Points, in no order, along strands that fork and pass close to each other.
In the rows, 128 means zero.
Two points are linked if the straight distance between their rows is under 73.8. Some points are linked to none.
K_186: [ 98 131 115  75 178 134 125 145  81 120 114 110 131 197 170 198 105 131
 122 146 112 129 124]
K_506: [129 119 118 149 104 172 126 144 167 136 164 110 123 103 128 104 120 146
 123 117 178  80 169]
K_161: [139 112 145 109 173 115  92  99 125 114  77 120 129 178 168 150  71 116
 131 136  92 216 126]
K_919: [134 178 113 158 131 198 138 133 122  87 144 134 152  92 154 111  91 113
  94 121 160  89 182]
K_236: [131 166 131 185  93 159 143 113 140 151 110 153 133  78 128 103 100 130
 109  70 161  62 136]
K_889: [144 168  85 134 145 133 130 143  85  88 131 183 102  96 147 173 130  95
  57 104 144 112 121]
K_336: [ 82  89 105  86 209 103 125 141 118 122 133 141 108 174 144 156 101  83
 104 122 124 134 108]
K_415: [108 100  81 136 142  60 153 127 142 121 139 158  85 106 101 147 170  96
 126 102 118 119  64]
K_217: [ 93 139 107 107 200 149 110 122 107 108 144  83 164 192 171 163  65 106
 136 147 106  98 144]
K_26: [ 77 116 105 102 204 114 127 129 113 134 127 151 116 163 152 154  84  82
 102 109 125 120 104]
K_872: [145 152 180 124 126 152  96 126 116 117  86  87 196 170 155 116  73 161
 157 181  97 188 161]
K_255: [123 163 108 147 136 134 145 128 111 126  96 184 118 110 146 158  98  96
  91  97 140  86 100]
K_855: [167 136 190 139  81 129 110 119 124 143  44 134 167 129 138 115 109 167
 140 133 102 183 113]
K_376: [135  77 156  65 126  93 109 165 125 114 124  98 137 152 129 121 169 128
 153 169 104 219 132]
K_720: [132  70 143 185 103 100 114  81 158 169 120 120  95 126  94  79 175 115
 148  76 124 169 122]
K_897: [143 168 120  63 112  97 151 179  66 114 128 123 149 133 129 183 173 141
 150 171 126 129  90]
K_741: [132 125 145  80  97  82 142 163  96 125 153 102 142 134  89 124 190 156
 177 170  93 163 102]
K_395: [159 184 118 161  88 172 144 126 127 104 120 144 132  74 148 130 126 127
  95 104 169  78 153]
K_276: [155 136 167 117 106 103 123 133  83 126  46 163 138 135 130 153 153 135
 130 142  84 189  90]
K_659: [131  87 135 141  99  87 138 112 145 136 120 122  98 128  97 119 200 135
 161 127  95 167 105]
K_582: [135 127  90  91 165 144 128 167 109  91 152 133 119 139 157 177 120 117
  84 135 157 119 130]
K_155: [ 97 119 106 123 195 139  91 139 139 102 200 172 126 103 141  94 102 118
  71 105 161 119 157]
K_262: [ 89  86 146 144 122 156 117 120 177 178 164  87 112 126 115  76 112 131
 154 112 161  97 165]
K_737: [102 159 105 142 212 157  98 122 118  84 170 163 168 118 158 109  57 104
  87 114 133 100 149]
K_775: [104 148 143 146 148 144 131  93  99 142  75 135 133 175 147 150  68 110
 127 148  86 136 125]
K_160: [ 94 171 102 156 172 143 136 115  92 121  98 153 154 154 166 160  55  97
 113 120 115  85 107]
K_635: [159  79 163  95 124 114 102 129 162 123  87 110 122 141 140 115 134 144
 156 136 118 231 125]
K_512: [104 100 152  68 168 137 118 135 120 128 132  80 140 191 152 136 104 129
 135 175 113 153 170]
K_360: [ 97 148 135 104 154 158 120 121  96 116 119  79 174 197 159 156  86 137
 161 178  94 118 159]
K_466: [142 139 178  83  92 123 112 183  76 133  98 117 172 143 119 121 148 154
 157 164 104 192 129]
K_388: [104  85 132  43 162 136 121 155 123 136 145  84 136 185 152 150 123 124
 130 169 130 141 150]
K_324: [136 109 141  90 106  83 136 158 108 119 123 122 127 133 107 128 193 147
 162 167  89 187  95]
K_392: [113 140 129  65 146 157 133 162 104 118 138  88 165 184 159 160 119 148
 144 175 143 118 157]
K_554: [103 129 139 170 115 130 129 104 144 176 115 160 119 107 105  98 105 122
 120  76 152  79 118]
K_882: [ 81 151 119 183 178 146 107  91 123 137 122 110 180 144 144  99  48  71
 154 149  93  94 137]
K_289: [104 145 161 112 141 153 124 123  99 129 103  95 170 182 154 140  93 139
 151 175  93 149 161]
K_620: [127 142 153 184  68 158 147  98 137 181  92 134 129 110 112 103 129 147
 144  94 142  70 147]
K_304: [138  74 161  90 142 128  97 111 165 129 120  86 122 159 141  97  96 131
 147 148 121 209 173]
K_709: [120 120 107 146 134 118 132 135 142 140 138 163 103  96 112 140 128 111
 103  90 159  90  97]
K_796: [156 160  83 118 133 133 143 150  99  96 130 163 104  96 139 182 145 113
  80 123 147 104 101]
K_941: [121  66 149  72 123 101 115 147 145 126 146  90 115 148 121 114 179 139
 164 167 114 197 145]
K_379: [152 157 123 136  84  97 167 108  96 155  68 170 115 112 110 167 163 134
 125 120 106  87  78]
K_339: [155 144 114 148  99  65 176  97 126 130 114 148 104 122  89 148 199 154
 157 119  86 115  60]
K_622: [165  83 151  88 132 105  99 125 166 121  81 116 134 148 152 120  99 140
 164 124 126 230 108]
K_310: [139  95 113 129 108 103 143 138 159 136 185  78 106 123  93 125 199 155
 170 142 145 127 120]
K_34: [100  56 142 100 126 126 126 130 170 158 164  89  94 137 113  91 139 116
 153 134 146 140 163]
K_403: [143 134 103 179 134 114 104 122 142 133 171 181 112  71 102 109 152 124
  96  66 169  99 119]
K_886: [117 107 139 124  95 166 135 142 160 156 147  99 123 115 124 115 131 151
 142 138 171  88 158]
K_857: [156 145 122  73  89 137 127 182 130 120 179  90 146 101 120 146 166 164
 151 171 168 108 143]
K_226: [124 161  95 139 160 135 125 142  96  89 138 197 114  90 141 150 115  91
  58  93 143 110 118]
K_414: [117  94 163  95 148 138 105 106 158 141 131  83 133 168 143  99  80 127
 141 173 107 187 182]
K_593: [138 167 140 108  77 134 160 137  96 153  82 147 139 126 130 162 140 144
 137 147 125 102 113]
K_989: [ 93 130 141 158 149 118 134  97 110 154  70 177 112 143 129 131  70  91
 111 106  95 136  99]
K_187: [156 147  98  96 113 110 151 156 107 109 134 150 119 107 127 187 167 135
 123 150 135 108  92]
K_783: [133 144 163  94 140 126 105 146  72 116  74 122 160 182 157 161 105 141
 136 150  88 200 129]
K_286: [118 100  74 136 160  75 133 143 148 108 164 164  93 101 101 141 158 110
 107  91 139 116  72]
K_55: [169 101 180 169  66 135 108  98 146 162  72 117 123 127 111  90 145 166
 147 115 116 164 133]
K_978: [123 134 125  49 126 146 128 189 103 121 152  91 161 157 149 158 148 155
 135 183 151 116 145]
K_340: [116  86  80  97 177 112 118 170 150  96 190 129  97 113 124 139 152 115
  87 124 160 126 113]
K_253: [148  82 146 122 150 121  96  86 172 135  89 115 116 146 153 105  56 115
 139 117 109 213 135]
K_115: [ 84 134 124 139 181 118 127 107 112 148  91 182 119 147 130 134  65  91
 107 100 108 112  98]
K_89: [144 105  89 105 125 117 134 158 149 110 166 125 101 112 114 154 154 129
 113 143 153 116 116]
K_960: [177 190  95 137  92 133 144 119  89  86 154 150  94  57 130 149 170 113
  77 130 137 105 139]
K_106: [145  91 176 129  99 131 110 113 152 144  97 111 124 132 124  99 137 145
 150 136 114 187 150]
K_317: [ 96 136 107 130 192 127 106 132 130 123 159 193 128 104 146 116  83 106
  86  82 158 110 117]
K_140: [135 181 109 161 145 200 150 120 127  85 127 121 175  94 153 117  72 113
 128 131 151  75 172]
K_451: [174 140 104 163  92 112 153 123 147 135 188  91 105 104  79 135 194 172
 154 114 157 102 106]
K_732: [ 87 109 112  98 196 142 114 129 142 128 159  96 140 177 158 123  65 105
 119 142 134 104 150]
K_306: [131 190  92 142 160 191 142 131  80  55 147 140 148 113 165 140  95  94
  81 128 137 110 185]
K_11: [101  88  89  80 203  98 129 163 119 116 146 147 102 152 140 162 125  87
  94 120 135 126  97]
K_740: [122  81 105 131 136 138 112 150 168 134 199 105 102 108 115 110 146 133
 117 112 177 104 146]
K_328: [126 136 184 136  74 145 135 119 122 154  70 127 142 133 117 117 127 154
 146 147 105 142 149]
K_426: [135  72 152 139 134 123 103  86 178 146  99 124 101 136 126  87  81 112
 141 105 116 197 140]
K_309: [101 177 116 174 146 152 128 109 125 132 105 183 154 103 146 122  58 107
 110  86 136  74 117]
K_520: [141 152 167 113  77 123 144 132  85 155  67 149 145 135 121 144 154 145
 137 149 100 136 117]
K_794: [106 163  92 134 201 161 107 124 100  88 136 103 168 163 178 164  58 106
 125 134 115  81 139]
K_583: [123  93 111 161 123  55 146  93 154 114 129 131  82 141 101 110 202 118
 157 100  70 168  71]
K_515: [106  93 159  88 117 140 130 142 134 149 128  97 135 156 125 120 143 143
 148 171 133 146 157]
K_377: [ 84 124 155 168 133 142 124  86 156 165 110 127 127 127 117  82  61 111
 138 130 109 114 148]
K_618: [179 114 155 153  82  82 123 118 139 134 134  94 132 130  85  91 217 177
 184 127  93 196 108]
K_880: [166 161  99 194  98 101 144 109 141 150 134 154 100  82  90 136 167 131
 120  73 150  73  85]
K_60: [126 127 102 180 129  80 125 111 137 150 138 183 104  87  86 123 149 112
 109  52 143  90  77]
K_852: [151 120  93  89 123 130 133 168 142 103 184 103 105 108 120 147 174 144
 120 159 162 114 134]
K_904: [122 106 144 109  86 147 138 146 152 159 148 103 126 131 118 126 157 155
 155 147 153 100 150]
K_102: [138 142 180  97  83 142 118 160  85 133  96 109 175 148 129 119 127 156
 152 165 110 179 147]
K_214: [112 177  91 156 201 161 112 119 106  81 148 147 176 114 166 122  52  98
 105 114 129  91 141]
K_422: [124 142 166  84 126 125 111 159  63 124  78 124 160 176 145 160 134 147
 137 167  99 184 128]
K_544: [116  89 120  86 120 104 142 153 140 130 155 109 106 141 114 141 180 130
 144 161 129 138 115]
K_994: [135 117 115 153 116  48 170  93 147 114 120 139  86 137  92 123 206 138
 162 109  66 160  67]
K_652: [139 132 172 160 117 160  99  88 157 143  79  98 168 145 151  97  58 132
 155 170  87 171 156]
K_950: [132 118 113 161 112  67 156 100 128 142  92 169  86 116  91 144 178 108
 128 100  87 122  69]
K_689: [125 106 116 125 116  70 166 122 158 111 179  92 106 151  93 107 211 169
 184 137  96 157 100]
K_112: [192 168 111 151  86 102 168 116 136 121 178 104 115 104  85 137 197 186
 162 119 151  97 113]
K_831: [ 93  95 151 109 155 144 120 117 160 153 141 108 110 156 130 100  89 112
 129 142 128 132 161]
K_828: [112 121 157 174 132 143 108  66 163 157 102 117 136 132 130  71  49 107
 146 133  91 146 156]
K_394: [146 122 127 150 102  70 175 104 145 123 174  94 111 158  83 105 218 176
 188 119  90 155  96]
K_127: [107 121 101 115 193 165 106 150 144  99 187 120 142 142 149 108  75 112
  90 119 156 102 163]
K_212: [172  90 153 137 101  82 109 109 157 121  57 147 115 122 125 125 154 138
 141 109 101 207  83]
K_81: [122 166 132 122 118 164 157 135 108 132  90 133 150 144 155 165 100 130
 129 141 136  92 130]
K_969: [207 197 111 136  71 114 153 119 114 106 144 127 112  70 109 156 184 167
 130 123 142  85 108]
K_918: [111 183 107 173 173 166 127 119 116 105 126 159 169 106 149 122  59 101
 109 103 141  77 129]
K_398: [106 113 107 161 166 110  94 122 153 143 179 183 114  80 107  95 138 128
 109  57 174 106 113]
K_693: [ 90 138 125 163 171 143 109  84 128 134 130  94 162 165 143 106  52  78
 148 164  93 111 147]
K_429: [132 116 143  94 105  84 143 143  93 125  95 147 131 142 113 155 182 128
 150 166  91 171  92]
K_35: [ 92 143 132 158 143 155 133 117 147 146 124 139 139 118 130 100  66 116
 122 108 145  81 136]
K_827: [139 157 131 152  85 122 162 108 104 156  60 172 124 111 119 156 132 121
 117 112 117  73  94]
K_534: [131 115  83 125 149 101 135 145 132 112 155 165  97  95 119 143 147 106
  95 104 148 111  98]
K_418: [128 144 110  98 121 165 141 159 124 113 141 116 134 127 156 152 124 133
 114 144 164  95 153]
K_321: [139 112 106 143 120 145 113 147 156 133 182 121 113  92 123 114 146 132
 109 109 174  96 152]
K_332: [139 162 141  59  98  97 148 193  65 122 135 104 155 128 107 154 178 151
 160 177 112 142  96]
K_903: [122 174 125 156 119 191 156 124 145 114 119 112 170 109 146 111  72 127
 141 131 152  67 159]
K_639: [141 123 161 102 162 119  96 120  93 109  72 121 137 184 164 169  92 132
 135 145  88 214 116]
K_195: [121 118 153 170  93 121 141  99 133 173  73 159 104 119 108 117 138 119
 120  93 117 101 111]
K_640: [113  71 156 170 120 111 110  80 166 171 118 135  89 122 100  70 128 103
 148  72 126 172 135]
K_995: [114 143 147  66 129 116 131 171  57 126  98 126 157 175 145 180 151 134
 147 167 112 162 122]
K_273: [115  99 160  74 147 122 108 143 112 129 120  94 143 185 146 131 125 139
 140 177 109 187 167]
K_458: [127 137 150 165  81 130 151  91 116 166  49 167 116 114 108 128 126 124
 123  99 109  99 105]
K_462: [129 105  63 132 159  94 121 144 136  78 216 151  82  85  99 132 172 116
  84 104 140 132 114]
K_389: [129 134  93 148 129 142 105 133 121 103 207 152  90  65 104  95 166 117
  77 105 166 112 174]
K_768: [155 138 174 113 129 141  80 124 135 121  76  92 178 164 159 115  67 157
 158 161 105 203 137]
K_31: [116  76 101 128 131  91 130 141 178 135 199  84  91 126 101 116 185 127
 157 127 148 122 123]
K_135: [160 119 175 123 107 128 104 120 129 131  48 143 144 139 142 123 108 154
 141 137 100 191 120]
K_362: [113  73  96 133 141 111 119 145 177 134 212  93  98 116 103 111 169 124
 135 112 175 114 123]
K_105: [159 141 130 190  67 136 138 104 150 183 141 115 119 107  95 113 162 145
 139  82 171  68 128]
K_261: [136 165 108 102 140 181 136 155 106  85 135 112 142 141 171 169 112 134
 103 152 157 105 159]
K_539: [122 137  95 106 173 153 124 156 114  96 146 131 128 144 158 162  90 114
  80 127 149 103 140]
K_932: [202 192 102 130  88  98 170 117 122 104 167 115 113  88  98 155 194 191
 149 113 138 102 101]
K_502: [126  93 177 141 100 147 117 100 158 159 105 102 118 138 117  95 111 139
 144 141 117 160 160]
K_678: [107 163 119 178 142 161 113 122 151 127 140 174 145  82 130  90  86 123
 103  80 165  79 141]
K_248: [149 125  90  81 152 167 124 171 115  75 187 117 124 119 148 148 146 115
  67 154 154 122 174]
K_459: [106  86 149 151  98 147 126 116 168 179 152  96 104 128 104  84 140 132
 152 112 161 116 159]
K_785: [154  98 149 130  95  70 129 116 135 117 105 125 114 123 106 116 203 145
 168 134  76 195  91]
K_364: [130 125 168 179 110 159 110  71 157 142  88 108 149 140 145  80  53 125
 148 156  83 150 154]
K_180: [165  68 160 101 102 103  96 131 170 121 109 102 129 126 127  99 159 156
 172 138 127 225 133]
K_634: [115  89 116  86 150 154 117 162 163 125 180  94 122 131 145 118 115 124
 114 139 166  99 163]
K_227: [114 100 103 148 135  67 155 120 133 128 112 158  91 123  97 143 181 103
 132 104  99 122  64]
K_345: [142 137 147 172  54 156 139 117 150 178 118 112 132 109 106 112 155 151
 150 104 156  75 145]
K_386: [ 86 131 141 160 146 156 127  99 168 144 134  84 163 137 133  75  56 102
 156 163 117  92 167]
K_218: [ 95 146 153 165 131 173 138  96 144 141 108  90 172 146 131  98  63 119
 156 162 106 102 160]
K_529: [156 145 139 147  85  64 165 107 107 136  98 147 125 119  90 137 204 155
 154 127  76 134  85]
K_6: [141 134 101 144 111 160 115 141 133 104 192 131 106  77 119 109 147 129
  88 120 167 106 172]
K_130: [149 138  92  95 135 115 145 156 103 113 123 150 116 128 138 192 147 118
 106 138 141 113  96]
K_461: [127 143 101 125 148 180 118 152 121  94 179 135 130  99 147 108 114 112
  68 127 156 106 188]
K_976: [146 186 111  91 127 157 144 150  69 100  98 139 151 141 177 202 127 137
 113 138 151 106 126]
K_691: [143 133 150 149 141 148  86  88 141 130  87  91 172 161 159 107  49 116
 152 168  89 181 145]
K_437: [133  94  64 118 164  98 127 152 154  86 208 130  86  94 108 132 175 120
 104 116 149 123 109]
K_54: [127 122 156 130 153 145  97  95 129 130 105  86 152 175 153 121  62 116
 139 180  83 177 156]
K_866: [144  83 161 176  83 113 117  95 154 165 106 112  99 125  92  96 177 134
 156 109 112 162 124]
K_280: [115  88  75  79 184 106 132 170 137  98 169 138  97 141 135 167 156 101
  97 134 146 127  95]
K_486: [105 131  97  85 193 130 123 144  93 113 125 130 122 189 169 191  97 117
  99 123 121 111 113]
K_566: [138 134  89 105 136 176 126 157 113  81 188 121 119 104 146 129 137 116
  70 149 155 119 195]
K_503: [127  69 154 158 124 125 103  80 171 158 109 121  93 122 114  67 102 113
 141  86 118 186 150]
K_739: [ 90 154 122 147 157 146 134 104  98 133  91 138 147 163 158 151  63 106
 130 139  96 106 117]
K_124: [150 138 145 109  95  67 142 141  95 118  81 159 135 132 102 147 189 144
 156 150  76 176  74]
K_473: [137 151 166  70  90 118 122 199  47 130 111 113 163 154 117 142 155 137
 153 174 101 179 122]
K_588: [146 151 104 119 103 149 142 151 125 118 138 134 124  97 138 153 138 128
 100 130 163  95 129]
K_900: [125 171 137 177  95 163 155 107 136 146  94 144 146  97 131 112  90 129
 125  99 156  58 140]
K_807: [ 97 131 118 113 173 158 120 131 135 123 147  79 162 182 163 148  70 118
 134 164 127  98 156]
K_625: [200 195  97 142  84 121 152 114 108  93 150 140  95  60 109 158 173 143
  99 121 141  97 116]
K_457: [151  85 160 140 109 104 120 103 144 139  62 147 111 127 121 120 153 125
 132 118 100 188 104]
K_456: [118 169 112 146 148 189 125 138 109  81 168 147 134  84 148  96 103 107
  72 113 155 104 195]
K_715: [162 140 133 133  89  59 149 115 105 114  95 146 127 123  88 131 205 154
 156 136  60 164  68]
K_468: [152 105 139 127 169 117  93  89 148 122  78 125 125 162 163 127  54 108
 133 135 100 213 118]
K_490: [138 135  80 165 142 104 118 127 124 109 183 179  98  70  96 118 167 117
  85  75 159 112 115]
K_497: [123 167 139 160  90 180 162 116 145 135  98 122 157 107 136 112  92 135
 140 122 151  57 156]
K_484: [ 98 122 105 107 204 154  95 142 140  95 189 142 144 120 154 101  84 110
  72 109 158 113 156]
K_91: [108 118 137 192 108 132 125 102 154 187 138 148 116 101  99  95 133 128
 129  61 161  77 126]
K_189: [117 134  93 103 206 163 106 141 130  91 183  96 161 163 167 135  66 111
  88 133 141  94 161]
K_891: [114  54 143  84 131 118 115 133 165 140 157  78  95 151 118  99 160 123
 157 149 128 178 157]
K_66: [106 141 134  71 151 131 130 158  71 127 107 116 148 188 156 180 133 131
 134 162 115 141 130]
K_292: [127 121 163 155 122 126 120  89 135 145  65 145 116 141 127 111  84 118
 120 127  95 169 120]
K_298: [101 139 105 142 186 133  98 125 129 115 164 220 128  82 139 107 111 113
  75  79 158 113 122]
K_851: [107  82 120  54 164 131 134 169 138 132 159  94 117 172 145 152 140 121
 124 162 142 134 142]
K_762: [136 207 131 123  78 168 162 133 103 121  78 137 159 101 164 163 124 141
 128 134 150  78 129]
K_239: [ 77 122 117 125 183 112 132 121 104 141 104 177 110 157 141 159  75  78
  98 101 120 119  88]
K_657: [126 166 117 184 117 151 117 117 135 135 128 180 138  74 122 101 112 124
  95  63 169  71 130]
K_435: [138  97 156 127  71 113 123 128 143 158 149  90 126 126  91 110 194 165
 174 151 134 142 139]
K_912: [ 92 109 147 118 158 147 121 114 150 146 134  96 131 170 140 100  70 110
 139 159 117 126 169]
K_100: [110 105 118  93 156 134 131 147 132 133 129 129 113 155 137 148 114 108
 118 143 138 115 127]
K_117: [118 128 121 181 110 149 113 118 158 165 160 141 124  85 101  96 129 135
 117  66 184  78 130]
K_832: [107 169 101 146 170 172 134 126 117 100 131 106 171 150 168 150  61 111
 133 139 123  82 147]
K_938: [111 112  97 124 167 135  98 152 138 100 192 164 114  87 129 106 123 113
  66 105 160 119 156]
K_814: [136 129 157 126 117 117 134 119  82 134  43 166 125 151 132 166 129 122
 115 145  86 170 101]
K_799: [142 162 102 136 111 119 156 134 106 130  98 181 112  98 128 171 131 105
  98 100 141  84  83]
K_645: [ 95 103 123  92 187 135 123 141 132 135 143 109 124 177 153 139  83 106
 114 139 137 116 141]
K_728: [107  76 110 144 131  64 141 109 165 126 147 126  76 132 104 107 188  99
 151  99  97 163  96]
K_755: [121  71 135 127 122  85 133 113 150 129 122 131  90 137 103 119 181 110
 148 128  98 178 103]
K_464: [124 116 124  54 125 118 133 180 106 131 153  98 147 148 129 161 169 146
 144 185 138 132 129]
K_565: [108 123 114 151 171 125  93 126 149 130 181 195 126  83 129  90 125 128
  88  72 172 111 137]
K_849: [104 153  90 110 198 149 118 142  99  98 133 142 132 166 171 176  72 111
  89 112 131 101 125]
K_738: [119 178  95 137 177 160 134 133  94  96 121 154 146 148 167 172  69 110
  97 112 131  92 124]
K_637: [154  76 161 107  86  95 104 132 154 131 131  90 130 131 107  93 183 158
 177 139 111 206 132]
K_951: [103 140 132  88 158 162 123 138 114 119 143  76 172 186 168 150  86 136
 152 174 119 104 163]
K_20: [137 174  98 120 152 188 141 142  96  72 140 128 142 122 171 161  96 113
  79 132 143 108 167]
K_488: [124  99 114 100 123  68 162 137 143 102 173 104 110 145 102 125 210 157
 180 152  87 163  83]
K_838: [104 170 115 153 156 135 129 122 121 133 103 195 132 104 139 133  76 106
  93  80 148  85  98]
K_412: [138  92 161 154 109 116 124  92 143 144  72 150 101 126 110 111 123 122
 123 107 101 167 114]
K_527: [101 156 141 151 132 173 147 109 133 137 106 109 163 145 143 124  69 120
 145 160 114  90 149]
K_299: [156 134 173 114  82 110 125 142  92 133  65 146 147 128 118 139 158 146
 140 150  92 178 106]
K_555: [123 117 145 141 113 113 143 103 104 141  53 181 110 142 128 151 130 105
 112 123  89 152  91]
K_730: [ 88 150 137 172 153 148 127  98 146 151 116 136 155 129 132  87  49 105
 132 126 117  89 128]
K_219: [149 116 126 176  84 127 138 119 159 178 182  84 110 123  87 109 189 150
 160 105 169  96 133]
K_501: [143 131 102 188 115  81 145 107 140 158 138 161  99  92  83 125 167 124
 121  60 134  79  76]
K_867: [118  95 116  77 131  77 146 153 137 112 165 101 112 135 108 141 199 144
 166 168 108 157 103]
K_478: [153 104 169 178  67 130 118  93 143 173  88 119 117 127  97  97 168 148
 140 110 112 146 139]
K_907: [153 177  93 122 113 152 143 137  85  78 157 148 100  79 141 154 157 105
  64 134 143 112 149]
K_892: [ 86 112 149 161 129 161 121 115 179 170 155 108 125 123 117  66  83 129
 143 102 153  96 162]
K_598: [105 117 137 143 135 111 144 101 110 150  68 177  97 142 129 140 110  93
 112 108 104 132  94]
K_175: [110 128 161 167 102 151 132  95 145 167  89 132 129 132 118  95  89 126
 136 124 111 122 145]
K_662: [142 133  67 148 157  94 122 132 119  86 198 172  83  70  97 124 176 115
  81 101 136 126 109]
K_61: [102 155 143 132 128 162 152 129 125 138 104 124 156 147 154 145  89 125
 129 152 127  90 145]
K_90: [162 176  98 163  95 121 142 124 117 120 111 172 105  71 119 159 151 119
  91  92 147  83  97]
K_610: [102 139 117 157 149 155 126 133 148 135 149 158 136 102 134  99  77 115
 104  96 161  85 140]
K_990: [165 124 100  75 110 142 124 181 135 106 191  98 130 107 130 149 172 159
 119 173 164 117 158]
K_648: [135 192 139 122  88 153 165 131  92 141  72 146 154 127 155 163 123 135
 129 135 138  87 115]
K_600: [130 137 115 184 114 155 104 127 149 140 176 153 125  74 113  86 138 139
  99  68 185  88 162]
K_948: [101 106 150 168 119 113 130  95 139 179 103 164 101 114 108 101 111 106
 121  79 130 104 116]
K_658: [134  90 170  64 139 111 100 154 109 115 111 103 143 171 145 133 135 137
 143 168 106 223 140]
K_471: [135 133 135  89  88 141 136 160 131 136 152 102 135 121 125 146 156 155
 146 157 161 101 143]
K_47: [ 85  79 129 109 146 130 122 126 167 152 154 108  99 140 118 100 112 113
 127 117 151 123 147]
K_708: [126 189 118 110 129 169 156 140  82 103  94 138 156 144 178 194 107 134
 127 133 137  96 130]
K_559: [138 133 120 148  97  84 164 103 115 151  78 179  99 114  98 160 174 115
 124 111  93 104  69]
K_522: [179 118 181 146  70 114 102 120 134 147  57 126 148 111 116 104 145 174
 149 119 109 184 118]
K_636: [160 111 150 145  88  78 145 118 136 135 155  88 128 143  85 102 218 180
 194 135  91 172 109]
K_77: [154 124 175  96 124 125  83 139 132 123  74 107 169 162 156 126  84 162
 156 150 115 219 123]
K_428: [151 118  82  81 154 141 127 175 116  81 180 125 111 124 142 165 147 116
  79 156 155 120 146]
K_16: [142 101 143 142  86 111 141 122 151 159 169  73 116 134  85 111 208 163
 184 139 134 133 128]
K_49: [160 122 108 162  97 123 138 122 160 148 183 107 106 102  96 131 174 149
 144 110 171  88 120]
K_963: [108 182 103 144 179 182 127 122  94  69 162 147 158 100 154 100  87  96
  76 122 140 105 188]
K_847: [144  89 164 119  80 104 120 137 137 142 139  90 130 124  96 106 195 162
 174 153 111 174 131]
K_746: [130 147  99  93 181 180 122 154 110  81 168  88 165 159 179 151  85 126
 100 151 144 101 178]
K_698: [160 160  91 178 102 116 135 117 126 132 129 179 108  70 106 145 154 121
  95  71 151  70 101]
K_795: [ 84 118 141 148 134 168 126 115 167 157 142  90 139 137 130  83  64 126
 146 141 140  83 167]
K_14: [156 121 188 101  92 134  97 152 125 136  89 105 159 129 125 101 124 164
 155 156 113 195 150]
K_244: [127 116 127 189  96 113 132 106 154 182 143 130 109 113  90 102 160 125
 140  73 158  80 114]
K_444: [174 100 151 124  90  80 110 122 148 115  80 132 130 120 119 115 178 151
 159 123  93 208  85]
K_184: [141 137 147  96  81  85 150 153 112 133 169  87 136 126  82 108 201 178
 191 157 102 153 108]
K_594: [157 194 134 146  74 179 160 127 121 113 103 129 152  88 154 147 124 139
 122 127 162  70 149]
K_74: [ 92  87 100 105 194 103 116 147 153 131 164 155  99 120 125 121 114  91
  96  98 161 122 110]
K_159: [114 131  98 144 154 136 100 127 117 105 200 176 104  70 118  93 154 110
  64  98 159 122 172]
K_668: [136 131 101 155 120  55 182  99 134 107 127 147  92 134  87 138 200 147
 153 109  79 123  62]
K_193: [165 163 106 143  91 151 140 142 126 111 143 141 116  73 130 145 146 130
  96 121 166  90 141]
K_257: [118 141 155 154  84 156 148 103 135 167  87 127 127 123 121 109 114 133
 140 125 125  91 139]
K_845: [169 122 171 107 126 116 101 140 129 124  55 123 159 153 153 141  94 154
 146 142 111 216 108]
K_983: [112 103 164 126 140 144 110  99 148 137 120  84 138 164 143 102  71 122
 146 169  99 167 169]
K_702: [129  91 148 165  84 131 129 112 159 185 160  81 111 136  92  93 178 134
 164 111 160 123 144]
K_833: [ 98 131 105 128 187 129 120 144 130 124 137 168 122 119 144 131  83 103
  89  97 147 104 114]
K_352: [ 87 119 133 127 174 138 102  93 142 139 140  82 156 170 151 103  55  94
 142 168  93 124 158]
K_971: [148 153 105  73 116  85 163 167  89 114 134 137 138 123 125 190 183 140
 143 165 123 126  79]
K_371: [154 161 139  93  73  81 162 151 100 137 161 100 140 118  75 124 199 185
 184 152 111 122  94]
K_745: [119 102 113  96 130 115 143 156 132 130 137 125 113 133 125 157 150 122
 128 143 145 114 104]
K_617: [119 127 170 103 108 149 124 135 105 143  94 105 157 161 141 129 107 145
 150 173 108 157 152]
K_196: [124 136 160 150 136 140 117  90 126 136  68 135 133 153 144 121  65 113
 128 137  88 164 132]
K_63: [112 177 103 149 173 142 127 131 104 103 129 206 135 100 155 140  78  97
  68  81 143 103 115]
K_584: [147 100 185 113  79 129 106 133 142 141  98  98 142 133 123  98 140 164
 160 155 119 188 150]
K_76: [153 173 138  71  74  93 156 176  86 129 152 100 152 106  93 147 181 169
 175 164 120 121  98]

A fork is a point with three links, a tip a point with one. Leave the first point through the second and follow the links. Name the first fork or tip that comes.
K_422, K_995: K_849
K_418, K_261: K_456
K_184, K_371: K_838
K_218, K_386: K_907
K_891, K_941: K_851

A fork is a point with three links. Follow the links from the first point to the second and name the forks in between, in order.
K_395, K_849: K_456
K_189, K_435: K_321
K_218, K_418: K_81, K_648
K_257, K_693: K_377, K_983, K_912
K_512, K_377: K_912, K_983
K_195, K_236: K_91, K_377
K_140, K_160: K_456, K_849

Follow the links from the first point to the second, and from the first to the third. Name the last point that the two ways share.
K_746, K_31, K_471: K_321
K_236, K_582, K_588: K_456
K_636, K_321, K_217: K_745
K_389, K_310, K_488: K_321
K_61, K_461, K_598: K_648
K_473, K_732, K_106: K_102
K_912, K_948, K_600: K_91
